Each row is a point on a landscape with many valleys, with its height.
A ball rolls from a point to whichever of its 2 nearest points has the largest drop for the distance, and stops where none of them is lower. Distance is the straight distance between rows; heights are no part of it.
Puvus: [  4 -13 -37  21   9  17  -7  -8  30 -15  -7 -17   9 -14 -25  19  -5  23
 -27  43]  height 6.06
pezaf: [-12  36   2  25 -23  -8 -10  27  -8  21   5  -7 -25  17 -15  -1   2   2
  31 -26]  height 5.35
Suv: [  0  14 -21  31   8   9  -9 -29  15   5  -3   7  12 -21   3  16 -23  28
 -20  49]  height 6.57
gogil: [-31  19  14  41 -22 -12  28  -9 -17  10  13 -31  -2   4   4   8   0   0
  -5  28]  height 8.30
nud: [ 15  27 -15   1  21 -19   8  16 -23  -3 -19  -7   5 -11 -35  -1  19  14
  15 -10]  height 3.98
durob: [ 27 -23  15 -66  16  20  -6  22  18   8  -6 -19  -3 -20 -21   9 -24   1
  14 -11]  height 6.29
zuka: [-18   6 -28 -12  37  -1   1 -26   4  18   9   2  -9 -12  14 -10 -42 -11
 -17  -4]  height 4.64
patis: [-35 -14 -16  29   7 -14 -37  15   0  -5  36  35   3  -2   6  19  18 -14
 -46 -21]  height 6.42
tam: [-13  -1  12  -7  18 -27  12  15  34 -12  -3  28 -19   7  36   2  15  -3
  17  -4]  height 7.39
tugo: [ 12   3 -12 -27  -7  22   8  17  -5  27  36 -28   8  -7 -18   0  14  -6
   3  16]  height 4.92
vozo: [ -4 -25  11 -14  11   9  17 -18 -22 -26 -11  18  15 -26  17 -24  -4 -18
 -33  13]  height 6.28
Boba: [ 12  17  -6 -20  17   9  34  -2  -4 -17  -2  -8 -16  13  12 -40  11   3
   7  -1]  height 3.52
nibuk: [ 42  -2 -28 -16  19  30   0  18  14  18 -40 -11 -27 -22 -20 -11 -12  30
  12 -17]  height 5.34
kep: [  2   3 -35   6  21 -14   6 -37  12   4 -32  11  -4   7  22 -14 -34  -1
  -3  -6]  height 3.97
tov: [ -4  -8  42 -25   3  -4  33   9  37 -14  11 -21   8   3  -9 -12  -6   5
  11  25]  height 8.24
zef: [  8  21  21 -14 -10 -25  30   4  27  36   5  -3  10 -44   5   7  28   7
  -8  13]  height 6.78
surif: [  3 -20   7  -3 -31  21   0 -24   4 -27  24  16  16  10   3 -15  25 -10
 -50 -19]  height 6.76
kizo: [-15  -2 -29  18 -23 -23   4 -30  33  23 -28   8 -22   2  50  33  16   1
 -24   5]  height 8.00
vasu: [ 12   7  33 -31 -31 -26   9 -15  15   8 -30 -12 -10   4  -1  31  14  -8
  43 -29]  height 3.92
kages: [ -4   3 -27   4   0  -3 -14 -27 -22   1 -27 -30 -15  56   3  14   2 -15
  46 -30]  height 5.71
Kup: [  3 -25  29 -28 -12  -2  10 -17 -12 -32 -22 -33  -1 -14 -12  37   7 -22
   9   6]  height 3.45
rikub: [ -8  21  22 -23  -4   4  -8   6 -41  15   2  15   4 -45  21   1  -7 -21
   2 -18]  height 5.86
bufa: [ 22  -9 -12 -12   4 -25   1   8  38  28 -35  -9  -6  14  -8  -1 -47   2
  30 -17]  height 1.97
fas: [ 23  -4 -11  -7  20  25   2  -9  36 -20  -3  17 -12  41  10 -14 -27  26
  26  14]  height 4.46
Dori: [-15   2  -7  15   4  16 -15 -16   1 -14  21   6  -5  36  11 -37 -37  -3
  -1  -7]  height 2.46
vun: [ 14 -16 -20   7 -20  39   5   7  38  22  22   8  21  -2   8 -27  47  18
 -40  26]  height 6.12
difon: [-15 -16 -46  17  17   2  24  -3  36  13   6  -6 -39  42  17 -33 -35  -1
 -18  -9]  height 4.47
befa: [ 15  22 -21  -1  14   3   6  36  20  15 -25   5 -16 -42 -11   5  18  22
   6 -10]  height 4.69
Gupi: [ 14  17  -4  20  20   7 -18 -22 -26 -49 -10  -1  -1  42 -26   2  -9  29
  35 -13]  height 5.80
fidid: [-29  -4 -24  17  16 -32  22   9  22   1  12  -4 -41  38  19  -7  36 -10
 -16 -40]  height 7.25
marat: [-17   4 -17  34   1  -5  -5  -8  -3 -26   7   0 -11  16   7   7  28   2
 -18   9]  height 5.78
tuvo: [ -8 -10  18   5  -7  25 -16   7 -29  -2  60  14   6 -26 -25  20  -2  -6
 -34  17]  height 4.07
sevus: [  7  11   1   7 -19 -14   5 -26   6 -19   0  -6   8  27  -6   1  19   0
   1 -22]  height 5.20
zusa: [ -1  -8 -18  31   6  11 -39  17  -2   7  25  53  14 -28 -10   4   6   6
 -64  -6]  height 6.05
tesot: [-37 -19 -34  16   8 -15 -13  -8  25  16 -11   7 -21  11  23  49 -11 -16
  -9   5]  height 8.35
vode: [ 16   6  17 -18 -17  13  -9   2 -22   8  23 -31  15 -13 -27  26 -10  -2
  28  12]  height 4.34
Gov: [  7  -9  -4 -26  28  16  13   1 -41 -22  12 -18  11  26  -1 -29   5 -12
  17  10]  height 2.52
nesir: [ 17   6  30 -23 -21 -11   5 -17  31 -23  22   6 -11  20  -1  34  14   2
  28 -21]  height 4.57
muvi: [-29   8  -3  26  14 -18 -40  21 -16 -16   2  -1  -4   0 -35  35  -7  -5
  17 -33]  height 3.02
Mev: [-17  28 -16  35  -6  -9   0  34  12  24  31 -17 -36  13 -36  19  -2  24
   6  -2]  height 4.68
Tudel: [  9 -29  34  -8 -23  32 -32  10  13 -13  44  24  27  -6 -25   1  -3  -5
 -21  20]  height 3.51
Luk: [ -4  27  18  -4 -21 -39  35   6  11  29  20 -18  10  -3  -5 -18  23   2
  -2 -14]  height 6.37
sugof: [-16  12 -29  22   8 -24  26 -21  23  -6  22 -13 -39  51  -7  12  33   1
  17 -32]  height 6.79
gav: [  1 -11  38  -3 -23  20 -25  10 -67  -9   6  -6  14 -28 -33  13  -4 -19
  -5  -5]  height 3.25
dodab: [-31   5 -29  11   8  -8  52 -45  13   3   8 -24 -74  34  10  20  14   2
  12 -12]  height 6.11
bug: [ -5   3 -43  -4   8  13  36 -31  23   9  12  -8 -47  37  30 -10   2   6
   3  13]  height 5.36
delek: [  9 -10  10  27 -22  14   0  16  26  10   8  17  36  -7   2  -6  29  18
 -16  41]  height 6.64
namon: [-23  -9 -14  17  15 -11  14  26 -32 -21  -6  -1   0  13   7  -2  39 -18
   4  24]  height 6.33
Pur: [  4  33  -4  31   0 -33 -19   3 -16   2 -16  -9  24 -12 -37  -4 -25   9
   9 -17]  height 3.14
zon: [  2 -20   0 -33  17  16  -1  18  35  -6   7  22  -2   1  37 -10   7 -15
 -16  -5]  height 7.09
lus: [ -4 -21 -31 -15  -9  -5  -4 -11  36  34 -10  -9   3   6  23  33 -29 -18
  -3  17]  height 8.66
Rak: [  7  10  20 -18  22 -48  21  -6 -17 -12 -11  -7  26  -3 -11   1   9  -3
  24  -3]  height 4.67
kelon: [  4  -4  16   8  24 -34  -8  30   9 -23 -41  21  17  -6   8   8  -3   2
  22  27]  height 5.59
pim: [ 22 -35  -6 -45  28  33 -11  19 -10  -4   3 -10  13 -10 -20  18  -5  -7
   8  28]  height 6.65
Rolif: [ 18   9   3 -17  -3  17  13 -31 -19   0   9  18  15 -49   4 -10  22  -2
 -39   2]  height 6.66
tage: [ 11 -14  32 -16 -37  19 -31 -10   1   4  22  13  18   6   1   1 -19 -15
  -3  -9]  height 2.91
Deta: [ -1 -18  16 -19 -10   9  -7 -17   1 -32 -15   6 -16  27  17 -26 -18 -14
  -5 -50]  height 6.86
zuno: [-16  -6 -38   8   2   9   7  -4  -1   4  15 -30 -16  47  -4 -32 -25  -3
  -7  -9]  height 3.49
birik: [ 30  14 -23  -2  34   6  -3 -27   2 -29 -23   4 -19  29   4  -4 -35  30
  41  -3]  height 5.14
ligag: [-10  -1   9   4   6  19 -24  11 -47   5  -2  36   2 -34  39   1 -11 -22
  -4  19]  height 5.55
mib: [ -3  22  35   0   4  -3   5  -7 -11  -1   6  30  -7 -35  21 -24 -29   1
  -3 -14]  height 6.16
vek: [  8  -2  29 -14 -13   2  27 -22  41  -4   2   6  14   8  35 -22   2   6
  11  26]  height 7.94
zigoz: [ 26   9  -6   5   2  19  -7  20 -34  13   4  24  17 -14   9 -21  37  -1
   8  26]  height 6.69
rada: [-47  10   6  39   6 -35  43   9   9   0 -11 -24 -28  -7   1   8  13  11
 -19  15]  height 7.90
sotet: [ 51   6 -14 -48  13  24  -5  -2  -1   8 -12 -11  -1  -6 -17  -5  -3  18
  26 -21]  height 5.87
natan: [ 14  22  24 -21 -33  21   4 -26 -33  26 -10  -8   9 -42  28 -13  -8  -6
   3  -3]  height 6.17
sibi: [-12   7 -12   1  28  -1  -9 -29 -32 -19  29  -8  14  17  -5 -13 -29   1
  15  19]  height 1.25
mil: [-13   6  11  21 -44 -25  21  -4  30  16  20 -16   0   7  -2  -2  29  14
 -38 -17]  height 5.88
buge: [ -8  10 -17  -9  11   2  15   1  -4 -11 -23 -16 -43   4   3   1  -6   3
   7 -16]  height 4.32
mesul: [-17 -24  12   1 -25 -11  11 -11  24  -8  14 -13  11   4   9 -17   0 -12
 -55 -23]  height 6.39
nuluz: [  2 -16 -24 -19  -7  13  11  14  27  20  45  -8  11  24   7 -15  25  -4
 -12  18]  height 5.50
liruv: [-12   3  29  13   5   0 -10 -13 -25 -38  27  -9  22   1 -31  -4 -22   4
   9  16]  height 2.26
vimoz: [-18 -20  20 -23 -37 -12   2   2  -7  -2   2 -13   9  -1   4  38  22 -33
   2   1]  height 2.74
peg: [ 10 -27  -1 -20   1  26 -17 -18 -59   5 -12  16  22 -21  28 -17 -13 -41
 -21  11]  height 5.91
safek: [  8  -8  28 -26  17 -36   9   7   2  -1 -21  30  28 -25  20  14   1 -16
  28  19]  height 5.19
sirip: [ -5   8 -21   2   7  -2   9 -21 -19  -1 -41 -26 -58  25 -14   3  -2  -8
  31 -50]  height 5.00
patid: [-25   6  -1  35  19 -27  22 -22  27   5  15  -5  14 -20  -1  -4 -24  24
 -39  27]  height 7.07
kud: [ 32 -15  -3 -28  49  12  -6  18 -33 -30  -7  18  18 -16 -19  21  27  12
  17  37]  height 7.04
beson: [  9  -4  48 -17 -10  -8 -18  24 -54  -8 -22 -15  15  -9 -13   7  -3 -14
  21 -18]  height 2.66
sinis: [-49   3  -8  45  12 -21 -17  18   1  14  12 -21 -17  16 -31  28 -13   3
   7  -3]  height 3.85
nor: [ -8  24  -9  25   5 -32 -43  -2  -3  22  -6  -1  14   6 -29  32 -18   0
  37 -42]  height 2.17
Lufi: [-16 -11  24 -14 -12 -21 -12  34 -12   4 -11 -14   8  -6 -11  14   2 -23
  12 -35]  height 1.93
siz: [-14  -2 -32  11  -7 -29  21  21  36  25 -17  11 -33  17  35   6  33  -4
 -20 -14]  height 7.63
feb: [  0  -7  12  15  16 -15 -14 -31 -15 -31 -38 -17  19  53 -11  -2 -29  10
  46  -5]  height 6.38
pugo: [-11   5  49  -4   1  -3  -4  -2 -24 -27  -6  19   8   8  17 -23  -8 -21
  14 -35]  height 6.52
Sizot: [-17   6 -24   9  32   9 -24  -4 -30   4  -1  15   8 -24  21  -8 -37 -13
 -22  18]  height 5.15
mefaf: [  9  -5  15 -12  -1   8  11  19  10  15  -3   2  21 -67 -27  14  23   8
 -14  28]  height 7.15
misaf: [ -6   3  -8  29 -10   1   4  16  33  14   6 -24 -10 -11 -28  17  -6  32
 -14  25]  height 5.43
bon: [ -1  -4  30 -13  -9  55  -1  23   2  14  13  21 -13 -35  24 -24   6   0
 -17  -2]  height 6.85
nenaf: [  8  -6 -10 -13  12 -26   2 -16   7  18 -56  -9  18   6   8 -24 -48  -5
  18   1]  height 3.08
Siruk: [ -3  -2  -7  18 -11  -8 -19  32  13  -8 -41   6  -5  11  10  13   1   4
  14  14]  height 6.01
reg: [ -5  23  27   5  -9 -13  30  -9  28  -5  -6  36  -7   4  49  -7  23  12
   2  12]  height 7.65
Nelel: [-20  16 -10  21  11 -25  38 -22  14  -6  -2 -30 -14 -16 -21 -10   0  15
 -31   1]  height 7.50
kuzap: [ 30  25  -4   7 -24   9   0  14 -28  31  12  10  26   6   0 -44   8   9
   7  -1]  height 6.26
lapem: [ -7 -10  18  16 -12  23  10  10  23  20  -3   2  16 -49   1  -7  13  21
 -37  29]  height 7.05
vora: [ 41  -4  16 -34 -14 -22   3 -10  35   6 -33 -20   3   7 -13  23 -10  20
  39 -11]  height 3.18
kazok: [-13   4  33   2 -41  35   9  -6 -24  20  -5 -10  -7 -40  20 -21 -11 -10
 -31   6]  height 6.49
ditu: [ 17   7  29   1   0  -5 -21 -18  14 -38  15   6  23  16 -16   2 -28  21
  23  10]  height 3.04
geve: [ 19  -9  16 -11 -14  15 -19   5 -48  15  48  -2  30 -24 -39  18  -4 -15
   4  22]  height 3.81
sumat: [ 24 -10 -43 -10 -12   6 -22   8 -18   7 -47 -26  -8  26  -9  12   1  -8
  20 -13]  height 6.34
dasez: [ -2  -1  -8  29 -11  10 -35   9 -21   2   4  19  29 -15  -5  -2 -11  -4
 -35   7]  height 5.65
lok: [ 17  -9  29  -7   0  33 -17  -6  36 -48  14  27   2  29  -1 -14 -13  19
   6   1]  height 3.75
mabiz: [ 11  -5 -37  19 -16  11 -28  34   7  25 -15  -7  -2  13  -9  17  10  -7
   6   3]  height 6.45
doka: [ 11 -13 -29  -2  30   2 -10  19 -45 -12 -18  20  11   3  10  15  37 -17
  18  29]  height 6.80
bev: [ 16  35 -19  -2 -26   2 -12  13 -28  30   0  -2  -7   9  -5 -19  17   5
  14 -39]  height 5.82
ved: [-20 -18  -2   6  21   5 -10  25   9 -26  30  35   4   9  21 -20  11  -9
 -41 -23]  height 6.77
febek: [ 24 -13  47 -11 -11  43   2  24 -16  14  26  43  17 -42  -8 -29  32   3
  -3  15]  height 7.17

Where does a ball stop that starts at each point below?
rada => nor
vek => bufa
tesot => sibi
febek => nor
vozo => bufa
feb => sibi
doka => bufa
lapem => geve
sumat => sibi
